A landscape with many valleys, sampled at points; each row gives a point and its height.
A ball rolls from a point to the lowest of its 4 nearest points, and stops where none of them is lower. Distance is the straight distance between rows; heights are no part of it.
kig:  12   9 -37  -6   1  -6  -9  14  13 -16  19   2  20 -18 -15  35   1  -1   5  -9 -12   5 -10  height 24.8
muv:   6   5  -6  14  19 -15  10   8  21   7  27  -1 -14 -14  17  18   4   6  -6 -17 -26  -4 -13  height 26.0
gan:   7  -4  33 -15   6  17   4   7  -9   5  20 -11  16 -19  20  17   2  31   7 -16 -11 -16  -2  height 51.8
sanu: -11  20 -54  18  34 -25  -8  11  19 -10  31  13   3 -24 -11  36  22  -5   9 -20 -16  14 -22  height 15.6
Kuf:   3  17 -32  32  23 -41   4   5  16   2  -2   0 -27   7 -22 -18  16 -10 -31   9  -9  31 -16  height 14.2
fas: -13  -7 -13   8 -10 -33   6 -18  -2  22 -36   4 -61  34  -4 -45  11 -29 -27  34  17  28  -3  height 20.6
mot:   9  -1 -20  -4 -16  12 -13  15  32 -13   5 -18  21  -9 -21   8   0   3   8  -7 -19 -10   0  height 33.5
pata: -28  -7 -13 -26  14  28 -21  20  24  -1  35  -3  30 -45   2  51   8   0  38 -29   4 -10 -38  height 25.6
pes:   4  -3 -21 -23 -26  16 -24  17  15 -15  -1  -3  18 -12 -20  28  -1   1  34 -10  -2   4 -13  height 29.7
Funu:  17  23 -67  10 -10   7 -20   2  13 -10 -10 -10  22   6 -54  15   0 -16   7   9   0  15   3  height 12.3
Falan:  -2  -5  -5  10 -10 -29   3  -4  -6  11 -21 -11 -36  29  -2 -24   8 -14 -37  13   0   5   0  height 19.9
suv: -11   2  50  11  23   9  27 -15 -31   3 -20  36  -5  27  44 -19  -4   4   2  -4  15  -8  36  height 60.4
sipod:  13   2 -23  17 -10 -27   1   6  18  11 -23 -17 -18  17 -31 -20   4 -24 -26  21  -3   5   6  height 15.4
Bipo:  16  -9 -13  -5 -31  11  -3   1  13 -10   1 -21  12   0 -21 -16  11   4  -8   5   5  -6   3  height 22.9
rad:   1  -6  -9 -13  -6  19 -21  23  17 -11  13 -18  25 -21   7  26   2   9  26 -13  -3  -5 -13  height 36.9
rori:   7  19 -48  14  -2 -13   1  13  12  -9   5   1   3  -1 -23   9  13 -14 -10   0  -8  13 -15  height 14.6
zinun: -34   5  -6  -8  21  26  14  17  19  -4  46  -5  16 -36  25  53  12  -6  10 -34 -11  -7 -44  height 30.5
pigo:  -1  -4  33   0  -9  17   8 -17 -41  -2 -15 -11   5  13  20 -32 -10   4  -4   5   9 -15  20  height 38.7
ded:  20  -6 -33  -9 -36  12 -16  14  22 -15 -12 -29  24  -5 -30   5  -5  -4  14  10   4  -7   5  height 16.3
Zin:   0   3  18  15  32 -37  22   0  12   4  11  19 -38   7  24   4  -5   3 -10  -2 -20  22 -11  height 64.2
gunuk:  -9 -25   8  -5 -37  22  -4 -18 -22   8 -24 -12 -14  11  -7 -42  -8  -9 -17  39  16 -24  29  height 13.5
Gef: -17   1  -9  14   8 -45  15 -18   8  27 -40  24 -57  37  -8 -38  -3 -26 -17  30  12  32  -6  height 23.1
novur:  21  -4 -10   3 -16   3 -12   7  10   3  -3 -17   5   5 -11  -5   9  11 -16   3  -4 -11   3  height 30.8
pim:  -5   5  49   7  21 -20  21   8  11   3  31   5 -14 -22  36  15  -4  17  -3   3 -20   1  -8  height 61.5
Vovos:  17  -3  19   4   2 -13   9  -2   3   4  12  -2 -29   1  23   7   4   5  -3  -7 -15   2   3  height 62.7
pul:   6  -1 -55  -7  -9   6 -24   8  21 -15  15 -12  27 -11 -23  33   3  -3  21 -13  -6   5  -6  height 9.4
tula:   3  -5  56   9  24 -11  21  -8 -27  -5 -22  33 -24  19  39 -18 -30  12  10  -3   5  -1  20  height 57.1
sesil:   8  -2  50   9   3  19   4  -6 -41   8  -8  11  21   3  32 -24  -4  23   2  -1  -2 -25  23  height 54.6
vuvu:  -2  -3 -14 -12  10  13  -9  20  19  -4  29  -8  24 -22   7  39   7  11  18 -27 -11  -5 -19  height 26.2
zetan: -31   2  57  24  40 -25  31 -31 -33 -11 -24  66 -22  15  26   9 -23  18  19   1  27   6  20  height 57.8
Disi: -21  -9 -27 -35   9  29 -28  19  19 -13  17  -2  42 -19 -10  45  -4  -2  32 -25  -8   5 -38  height 7.8
vura:  -2 -11  31  20  -6 -17  17 -21 -18   0 -29  15 -27  20  29 -30 -30  -9   0  11   8   2  19  height 40.4
fomi:   9 -18   2 -10 -33  16 -18  -5  -1  10 -20 -27   4  10 -20 -30  -6 -14 -24  35  12 -22  22  height 13.3
naz:   4   0 -14  -5 -26  -8  -9 -17   2  13 -27 -24 -16  21 -27 -26  -1 -34 -33  33  14  -6  14  height 15.9
rovok:  -4  -3  60   3  19  35   6  -7 -50  -6 -18  27  33  28  30 -26   1   5   8 -10   6 -23  33  height 68.9
Govo:  24  -5 -21 -10 -28  10 -10  -8  -1   3 -16 -27  -8  18 -33 -21  -8  -7 -16  16   5 -15   5  height 21.2
Davo:  -7  -8  38  17   5 -10  10 -36 -32   0 -24  34 -19  23  32 -27  -6   6   1   3  14   2  21  height 50.0
Kige:   5 -17  13   7 -12 -11  11  -5 -11   9 -10  -6 -31  22  16 -24 -13  -6 -23  22   3  -1  16  height 31.9
tadas: -20  -4  -7   3 -14 -26  20 -24 -16  20 -40  -6 -56  34 -11 -43  -3 -25 -19  29  16   6   5  height 21.3
vesiz:   2   2   7   7  -2 -31  12 -10   7   0  -9  -2 -31  15  10 -17   4   5 -22  10 -14   4  10  height 23.4
zozot: -26  19  15   0  32  -5  16  10  27   7  38  -5  -8 -39  28  46  16  13  -1 -19 -15  -9 -29  height 24.5
kopa: -15  -9  26  11   4 -28  18 -34 -23   0 -37  45 -52  29  21 -23 -26   5   2  22  22  19   5  height 33.3
migi:  -9   4 -59 -11  -1  12 -21  13  24 -11  12   6  28 -19 -22  36  -5 -12  24 -16  -9  14 -16  height 19.4
Sar: -11  -7  -7   2 -33  -3  -3 -18  -9  24 -39 -28 -25  32 -11 -36  -3 -30 -36  33  17 -21  34  height 17.5
zur:  12  -1  39 -11  -8  40 -25  13  -9  -9  13  -5  47  -9   7   3  19  38  14 -15   1 -23   0  height 77.1
Vib:   0  33 -82  24  14 -22  -4   4 -16 -17  22  17   8 -14 -40  21  19 -14  10  -3   8  44  -6  height 12.0
Zaf:  -2  -9  22   7 -25   6   3 -25 -18   1 -29  -4 -14  19  20 -40  -7 -12  -9  13  17 -16  26  height 21.8
dela:  17  24 -44  20   4 -30  13   6  13   0   1  -5 -13  11 -38  -5  20 -17 -23   7   7  31  -4  height 12.4
topa:   2 -14  -9 -19 -35  12 -15 -10  -2   8 -20 -33  -9  14 -40 -36   1 -20 -24  41  28 -16  19  height 14.7
rapu:  16 -13  28 -12 -12  31 -14   3  -5  -7  -4 -12  29 -11  -4  -7   8  25   5 -18   7 -13   4  height 69.5
mev:   7  31 -92  14  -6   7 -15   8  -8 -18  12   5  25 -14 -45  15   8 -14  13 -10   6  39  -1  height 5.3
pagof:  12  -7  13  -6 -33  25   0 -11 -12  -4 -18 -38  -7   9  -8 -39  -1  -1 -19  22   8 -15  30  height 8.4
Duv:   4 -12  39   1 -10   3  13 -16 -35  -1  -3   7   8   7  21 -25 -12   9  -8   1   2 -16  23  height 4.3
sut: -13 -17  -7 -32   3  45 -47  13   8  -2  10  -4  52 -22 -19  42  -9  -4  37 -19   6   3 -24  height 25.4
luta:  17 -16   3 -11 -24   4  -1   6   3  -5  -8 -28   1   4  -9 -18  -4  -1 -10  12   2 -19   4  height 6.3
Zupa:  11   3   8 -12  -1  19 -12  11  11  -6  13 -15  26 -19   5   6   1  22  11  -1  -3  -9  -5  height 54.0
gaf: -25 -14  25 -39  12  61 -27  15  -8   2  17   3  44 -31 -13  40  12  12  52 -27  24  -4 -29  height 37.4
Temeg: -12  -9  22 -36   6  38 -16  19  10  -4  26  -4  32 -22  15  27  10  22  26 -22   3 -22 -14  height 45.7
tunaz: -28 -10  14 -35  15  51 -25  16   8  -3  13   0  45 -26   1  43 -10   2  42 -25   1   3 -42  height 28.0
noge:  -7   9 -65 -11 -10  20 -33   7  10 -10   7   3  35  -7 -49  25 -16 -26  43  -9   0  36 -20  height 7.1
kulez:  -2  18 -30  -1  29 -21   2  15  38   2  31   1 -19 -28   6  30  15   3  -4  -9 -19  11 -18  height 21.5
ter:  14  12 -47 -12 -24  25 -29   5  15 -12  -9 -11  30   6 -53  10 -11 -21  14  13  14   9  15  height 16.2
vene: -18  10 -46  -7  25   2   0  23  29  -6  40  -2   7 -29   6  51  10  -2  13 -26  -7   1 -31  height 22.6
lud:  14  27 -62  18  -1 -21   0   9   4   3   4  -6  -1   4 -59   2  18 -10 -17  13  -4  20  -6  height 10.3
sala:   5  12 -28  14  27 -23   0  12  22  -2  21   4 -10 -18 -10  13   8  -6 -18   3 -21  16 -13  height 19.3
pevi:   7   6  -9   3   0 -35   5  -9   0  11  -7   4 -23  13  -9 -16   5  -3 -25  12 -11  11  -1  height 19.2
rus:  -4   3  40   2  11 -10  16   3   5   6  19   3  -6  -7  27   0   3  21  -6  -8  -8 -17  -7  height 59.3
kupiz:   4   8 -62   5  -2   1 -16  23  14 -19  12   0  23 -10 -45  27  11 -17  15  -7  -7  19 -17  height 19.5
vina:  -1   2  57  -1  10  14  21  -3 -25   2  13   9  10  -8  34   3   5  14   2 -14 -10 -16   5  height 59.7
tup:  -8 -20  34   4 -19  23  -1 -16 -29  -4 -16 -14  -4  22  16 -47 -12   4 -15  29  18 -15  40  height 19.0
gufel:  19  -3  -4   2  -9 -17   5 -11  -4   9  -5 -12 -20   8  -2 -18  -2   2 -21  13  -2   0   6  height 24.6
Mozo: -13 -11  10   6 -10 -35  17 -22  -8  14 -42  21 -47  33  18 -39 -17 -16 -17  19  12  17   3  height 26.9
guvog:  16   2 -12  -6  -1  -5  -2  -1  13  -6   4   1   0 -15   6  -2  -1  14  -7  -6 -13  -5  -6  height 41.6
buse:  10  -2  39   8  11  -4  17  -3 -23   4   7  13   1   5  35  -9 -13  10 -13  -6  -4 -11  17  height 49.8
femik:   4  -3  59   2   2  29   5  -2 -41   6 -11  -8  23   8  14 -32   5  12  -4  -2   7 -21  35  height 58.6
ruzad: -11 -14   4   1 -17 -17   5 -23 -19   7 -33  -7 -31  25   2 -40  -6 -21 -20  13  10  -2  18  height 25.8
rupor:  -4   1  -1 -12   2  12  -3  21  14  -5  26  -4  17 -29  10  33  12  21  15 -22  -5 -12 -13  height 6.4
biza:  12 -15   5 -29 -13  38 -26  22  21 -18   4 -22  36 -19 -26  19  -2  17  31  -9   4  -6 -14  height 44.0
tefo:   3   4 -19  12  -6 -31  14  -6   0  25 -31 -12 -44  33 -22 -31   0 -20 -36  19  -1  13  -3  height 17.6
remif: -14  -3   4  16  12 -36  13 -24  -2   2 -40  25 -53  31  15 -23  -9 -12 -25  13   7  25  -8  height 26.4
rera:  -3   5  50   0  15  19  18  -6 -35   2  10   9  24   7  35 -23  11  16   0 -11   9 -20  13  height 66.9
bet:  14  16 -42  11 -19  -4  -7   2  11   6 -14 -16   6  17 -50 -13   9 -24 -18  20   7  -1   4  height 13.2
Sul:  -6   3  49  23  16 -35  23 -26 -11   4 -14  50 -34  20  43  -6 -20   2  11  -5   9   5  12  height 55.8
ged:  20   1  35   3  -7 -10  11  -3 -20   7  -6   3  -5   3  26 -17 -10  15  -8  -8  -9 -15  18  height 49.1
tabo:  -5   0  63   8  29  -8  30 -16 -26  13   4  38  -9  10  45  -1  -7  10  14 -18   8  -3  14  height 58.2
nukuv: -12  -4  56   7  29  17  26 -14 -37  13 -19  40  17  25  32  -7  -2   9   1  -3  15 -14  37  height 66.0
mim: -18  -9   6 -30  -4  40 -14  13  17  -2  30 -15  34 -38   4  42  11  17  33 -31   4 -19 -40  height 34.4
muges: -11   6  22   0  22   0   3   8  14  12  36   1   4 -31  38  34  10  15   5 -20 -22 -15 -16  height 8.0
dizu:   5  -5  42  -3 -20  23  -2   3 -13  -5 -10 -18  16   4  16 -24  -2  15  -7   0  -2 -17  24  height 56.1
bof:   6   4 -16  -8   4  -8   0  14  23  -4  24  -5   5 -25   8  16   9   4   0 -11  -7  -1  -6  height 32.1
rek:   2  -4  38   6  24 -27  18 -13 -12  12   8  12 -27   8  37  -1  -8   7  -7  -1 -20  -1  -4  height 64.1
viza:   6   8  -1   4  17 -15  10  15  24   0  31  -5  -6 -24  22  22  10   8   5 -16 -13   5  -7  height 24.3
fiv:  14   5 -36  -4 -18   9 -10  14  19  -5   3  -5  17   2 -49   8   2 -12   1   0  -5   1  -3  height 20.2
tega:  16   5 -20 -10 -41  15 -21   1  30 -11 -14 -23  13   1 -44 -14  -7  -8  -5  23   5 -15  16  height 5.0
Fuf:  -1  29 -63  25  20 -39   7  13  11  -7  15   9  -3 -18 -33   7  28 -10  -9   1  -9  37 -17  height 15.3
Kitok:   1   2  33   7  24 -28  24 -12 -13   2  24  24 -22 -10  38   3 -10   6  -4  -1 -21   5   0  height 63.1
mup:   5 -13  31  21  11 -31  18 -20 -10  14 -22  17 -42  20  26 -19 -17   2  -3  16 -10  15   0  height 31.2
madu:  -8  22 -81  12  16 -19 -12   8  11  -8  21  11   4 -16 -26  28  12 -10   9  -8  -6  28 -30  height 9.7
vetef:  20 -22   0  -6 -30  17  -1  -7   2  -4 -15 -39   7  11 -23 -19  -9   2 -10  24  14 -16  21  height 16.4
Piva: -13  -1  30 -14   3  22   1  16  -5   1  31  -3  30 -20  19  29  14  23  15 -24  -8 -27 -21  height 36.2
falum:   1  -6 -37 -28   0  32 -30  24  10 -20   1   1  46 -14 -24  34 -13  -3  39 -21  -1  22 -14  height 26.1
mal: -14  -1  54  26  23 -30  31 -19 -13  12   3  40 -39   6  40   5 -22  11   9  -3  -2  19   0  height 57.0

For each start below, name the point where the ball stops.
remif => lud
mal => luta
Mozo => lud
zetan => luta
Kige => lud
tula => luta
suv => luta
ruzad => lud

Call two points neighbours if one is among the 4 nearest of the other. Go from one point of each pair to the other, from neighbour to neighbour, staying as low as possible. Name the highest point that can't be avoided.
luta / Disi => falum
pul / mev => kupiz
tega / Duv => pigo
madu / tega => ter
